Points, in no order, along strands that fork and pass close to each other.
Two points are linked if the straight distance between their rows is under 39.5. Some points are linked to none.
j556: [ 14 -22   6  46  -7 -36 -20  -7   8  -4  -2  -9  22  -4  19  -8   8  14
 -19 -24]
j495: [ -8  11   9  31 -18  -8  27 -16 -19 -12 -18 -14  -1 -19 -14  22   2   7
 -17 -11]
j291: [-17  24  15 -16  17  33   4  10   4  -2  -1  13   1 -10   0  -2  10 -13
   4   9]
j958: [  4  22   1  36 -16  -7  18 -17 -18  -8 -26 -15   2  -6  -1  19   4  12
 -17  -5]
j768: [ 22   7 -21 -12   4  14  -2  -5 -16  26 -10 -26   9  26  15  25   5  15
  -1  17]
j655: [ -3  11   1  51  -1   3   5  14   5  11 -10  18  -8   8  28   2   6  19
   9 -22]
j333: [ 13  -4 -13 -27   2 -12 -12 -19 -14  10  -6 -20  14   9  -3   5   6  -4
 -14  20]
j351: [ 34   5 -33 -18   2  12  -8 -10 -23   9   0 -17   9  35  10   5 -21  26
  12  21]
j671: [ 17   7  -3 -16 -19  -8  21 -11 -19  -1  -9 -33  -3  -2 -25  34  -3   5
 -20  14]
j55: [ 34   7 -31 -13   4  20 -10 -11 -22  21  -5 -23  17  29  19  11 -11  16
   4  20]
j30: [ -1 -29  -7  18   8   5 -11  29  30  11  13  20  -5   9  27 -20   6  -7
  18  -8]
j74: [  3  15  10 -25   6 -10 -12 -21 -14 -28   0  -2  15 -16 -25 -30 -18 -17
  -7  28]
j130: [ -6 -11   2 -10   8   9  -4  22  28   1  16  23 -10   2   6 -22   2 -17
  21  -1]
j82: [  7   2   3 -17  24   1 -29 -21 -14  -5 -14  -5  27  -5   4 -18  -9 -18
 -10  23]
j224: [ -5  15  10 -25  29  13 -24  -7 -10 -19   9  11  17  -4  -6 -33 -21 -20
   8  24]
j885: [  5  10  -8 -15  23   8 -19 -17 -16   1  -9  -8  22   3   7 -15  -7 -10
  -1  19]
j364: [ -6   3   4   2 -22 -20  10 -20  -9 -18  -6 -10   4 -17 -24   2   3  -8
 -20  -4]
j829: [  1   9   0  42 -12 -12  -1  -1   4  -6 -11   6   3  -8   9 -14  -9  10
  -2 -16]
j401: [-24  -3  10 -23 -12  12  29  14  -8 -10  12  -4 -18 -11 -24  30  -8   4
   4  -5]
j214: [  2  15  -1  23  -5 -13  -2 -23 -10  -2 -23 -26  22 -14   2  16  22  -6
 -24   3]
j506: [ 10  12  -9  21  -2 -11 -14   4 -10 -19  -2  -4  -5   7   2 -42 -38  16
  18  -2]
j127: [-11   0   2 -12  -8   6   7   8  10  -2   9  10 -15   0 -10  -2   2   0
   4  -9]
j177: [  8   1 -19  -5   1  -6 -13  -2  -5   8  -6  -5  -4  24   9 -10 -10  15
   5   1]
j376: [  7   2   9 -35  13  -6 -17 -25 -15  -2  -9 -11  25  -4 -15   3   3 -22
 -22  35]
j39: [-16  -5   7 -13  -7   9  18  14   6   6  12   7 -24   3  -3  21   4   4
   5 -13]
j246: [  9  -1  -5 -29   5  -5  -6 -12 -12  13  -3 -24   9   7  -8  20  18  -8
 -20  22]
j310: [ 16  15 -20   4  10  22  -7  -8 -16  27 -20 -27  16  22  27  20  10   9
  -4  12]
j99: [ 16 -24  12  48 -10 -33 -13  -3  16 -17   6  -7  21 -13  15 -18   3  10
 -15 -22]
j443: [ -5 -25   7  -3  13   6  -2  25  36  -6  11  28  -5 -11   6 -20  11 -29
  16   4]
j568: [  8  -9   1  37 -17 -25   7  -4  -9  12  -3   8 -14   6  18  21  16  25
 -12 -26]
j355: [ -8   2   1   7 -15  -2  11   6   7  -8   4  10 -11  -1  -9  -6  -8   3
   6 -11]
j557: [ -2  16   2  38 -15  -8  11  -6  -6  -9 -19  -2  -2  -5   2  -1  -2  16
  -6 -14]
j186: [ 11   1  -9 -22  -1 -19 -13 -15  -9  -6  -4 -16  11   2 -10 -10  -3  -4
 -11  15]
j168: [-12   6  10  15 -21 -12  36 -16 -26 -15 -10 -21   2 -19 -26  33  -1   0
 -22  -4]
j857: [  2 -25 -12 -11  -4 -11 -18  16  11  26  17  12 -18  32  16  -3  -3  17
  10 -12]
j144: [  4  11 -10   6   9   5 -15   7  -4 -13   9   5  -4   5   1 -49 -35   8
  24   3]
j403: [-25   9  29  -1   5  22  21   4   8 -10  -6  11  -2 -30  -2  15  20 -31
   2  -5]
j288: [ 10  18 -19   1  13   5 -10 -14 -14   1 -12 -18  17  12   6 -11  -8   5
   5  11]
j662: [  2 -10  10  31 -14 -21   1  -1  20 -17   4   8   6 -26  -5 -20  -1 -11
  -2 -12]
j822: [ 19   2 -29 -25   4   2  -7   2 -12   6   6  -8  -5  35   0   2 -22  28
  15  14]
j803: [  4   8 -11 -25   7   4  -9   4  -1  -6  14   3 -10  11 -11 -22 -18   8
  16   6]
j231: [ -2 -12  -5   6   6   7 -10  25  22   7  13  18  -9  11  17 -28  -8  -2
  21  -8]
j747: [ 11 -21  10  38 -14 -28  -7  -1  19 -21   6   4  12 -18   6 -19   0   1
  -7 -17]
j460: [  5  18 -10 -24   9  23  10  10  -7   9   2 -16 -18   9  -9  27  -2  18
   2  16]
j549: [ -3 -29  -5 -11  -5  -7  -8  21  21  24  22  17 -22  21  11   3   4   8
  11 -13]
j393: [ -9  11  -5 -33  20  30   5  19  -3  16  10  -7 -19   8  -1  27   9  11
   2  12]
j990: [ -8  -4   3  19  -7   1  12  17   3  17   5  17 -29  13  19  21   9  17
   4 -21]
j176: [  7   7 -21   3  21  28 -13  -3 -10  28 -17 -14  12  22  30   9   9   7
   1   1]
j52: [ -1  -5  -2  27 -10 -15   7   5  -2  13  -3  11 -16  13  17  17  10  21
  -4 -18]
j598: [-21   8   2 -23   0  24  23  20  -1   2  11  -2 -23  -6  -9  29  -2  10
   4  -4]
j798: [  0   7  -1 -15 -19  -7  12 -11  -8 -16  -4 -10  -4  -8 -26   2 -10   2
  -8   1]
j199: [  2   6 -10 -24  21  13 -20   2  -4  -7  17   7   1  10  -3 -32 -26  -2
  19  10]
j827: [ -9  -2  -4 -11   6  18   0  24  13  27  12   8 -26  26  19  19  11  19
  12 -12]
j433: [  0 -33  -4   6  -2  -3  -6  23  33  17  20  22 -13  12  17  -3  13  -7
  16 -11]
j253: [ -4  15  -4  11   9  12  -9  15   8  -5   2  10   2   0   7 -38 -19   1
  19  -3]
j994: [-19 -11  23  19 -19  -4  34  -5   0 -18  -2   8   2 -32 -21  11   6 -16
   5 -17]
j279: [-13  -8  22  -7  13  15   6  17  29  -8   1  27  -3 -18  -1  -8  17 -36
  14   4]
j209: [-23  -2  27  16  -8  10  32  -4   5 -15  -2   8   3 -31 -11  16  14 -24
   4 -13]
j936: [ -3   8  12 -18  24   6 -23 -27 -11   2 -21  -9  33  -8  -1  -1   3 -23
 -21  32]
j800: [ 16 -14  -4  43 -18 -38  -3  -4  -6   5  -3  11  -4   7  22   7   6  30
 -12 -25]
j572: [ -6 -27  19   2 -19 -23  12 -10  18 -19   9  12   3 -30 -20  -5   6 -24
  -5 -13]
j872: [ -1   1   7   0 -21 -11  35 -11 -25  -9  -8 -30  -1 -13 -28  36  -4   0
 -24   4]
j896: [-14  -4   4 -14 -20  -1  25   1 -11 -10   0  -8 -14  -5 -25  22  -2   1
  -7  -5]
j262: [-5  2 -3 12 -3 -6 -8 -4  3  8 -6 -3  3  3  7 -3 11 -1 -6 -7]
j757: [ -7 -32  21 -14  -2 -10  -1  -2  21  13  17  12  -7 -14   0  21  37 -30
 -10  -4]
j895: [ -5   4   5 -23  21  12 -23   2  -1  -6   7  13  12  -3   1 -33 -13 -15
  10  13]
j884: [  9  20  -8 -29   8  14   7   3 -12  -2   1 -16  -6   4 -21  14  -7  15
   0  20]
j751: [-12 -13  19  31 -26 -17  31 -12   3 -26  -4   9   7 -35 -25  -5  -2 -11
   0 -20]
j869: [ 23  16 -19 -26  -6   2   7  -3 -15  -1  -3 -21  -4  16 -21  17 -18  23
  -1  23]
j705: [-23  21  20  -8   6  24  12   3   3  -6  -5   8  -2 -20  -8   3  12 -21
   0   6]
j480: [ -7 -19  13   4 -22 -23  11 -17   4 -15   4   2   1 -25 -25   5   7 -17
 -12 -12]
j785: [ 24  12 -11 -16 -18  -8  14  -6 -16  -1  -7 -25  -4  11 -20  27  -8  19
  -9  16]
j528: [ -3 -12  -5   6  15  12 -27   8  11  18   0   6  14   2  28 -17   7 -12
   4 -10]
j347: [ -8  15  -1   1  22  30 -10  19   9  -3   7  19   2   0  11 -36  -8  -9
  24   4]
j953: [ -4  -3  -1  11  10  -3 -20   0   5  11   0  -1  14  -1  17 -12  11 -10
  -3  -8]
j447: [  7   3   0 -28   4 -19 -18 -22 -13 -17   0 -12  16  -6 -21 -21 -13 -13
 -11  25]
j546: [-11   0  -5 -25  13  21   1  22   4  24  11  -2 -23  21   8  24  11  16
   7   2]
j57: [-14  24   6 -14  24  33  -4  13   5   1   2  18   2  -1   4 -19   1  -8
  15  10]
j735: [ -8   5   7  30  -6   2   8   7  15  -3  -4  14  -6  -7   6 -12   1  -1
   6 -15]
j629: [-10 -15  20  -5   3   1   9   6  25  -7   4  21  -3 -23  -9   2  17 -34
   4  -3]
j379: [  0  -4 -17   0  24  19 -21   1  -1  23  -8  -2   8  16  29  -8   4  -2
   1  -4]
j118: [ -3 -16  18  38 -20 -23  20  -8  14 -19  -2  11   5 -28 -11  -5  -1  -2
  -4 -24]
j297: [ 19 -23  -5  42  -9 -41 -21  -7   0   5  -3  -5  13   8  26  -1   0  25
 -15 -25]
j928: [ -6   2   3  36  -7   6  19  21   7   7  -1  28 -22   5  19  11   1  19
  14 -26]
j50: [  5 -13 -19 -11   1  -8 -16   9   0  21   7   2 -11  29  12  -1  -2  16
   7  -7]
j540: [  6   1 -20 -34   8   5  -7   8  -3   0  14   3 -16  27  -9  -9 -21  25
  16   7]
j730: [ -4  21  13 -30  21   9 -15 -14  -8 -28   4   9  16 -11 -24 -24 -19 -18
  -3  34]
j416: [ -4   9   5  20  -4 -11  -3 -14  -1   5 -11 -10  11 -12   4   8  20  -4
 -15  -7]
j955: [ 12   6   5 -45   8   1  -5 -14 -16   4  -2 -19  12  -1 -23  19   9 -15
 -19  35]
j141: [ -5 -25  18  -2  -9  -7  13   0  23 -15   8  18  -2 -28 -16  -4   9 -34
   1  -8]
j663: [  9  14 -17   4  -3  -7  -6  -6 -10   0 -12 -14   6  16   1  -5 -11  15
   1   6]
j315: [-11  -9   6   8   2  14   9  23  16  25  11  16 -27  16  23  19  18  10
  13 -17]

A fork is a point with three links, a tip a point with one. Leave the first point through the second and follow the links. Name the first fork or tip that comes.
j209; j994 => j990
j747; j662 => j506
j351; j55 => j214

Name the points in between on the shortest way along the links from the first point to the second, in order.
j246; j310 => j333 > j186 > j447 > j74 > j730 > j224 > j895 > j199 > j803 > j540 > j822 > j351 > j55 > j768
j57; j297 => j291 > j705 > j403 > j209 > j994 > j751 > j118 > j662 > j747 > j99 > j556
j52; j557 => j990 > j315 > j827 > j546 > j393 > j460 > j884 > j869 > j785 > j671 > j872 > j168 > j495 > j958
j55; j528 => j768 > j310 > j176 > j379
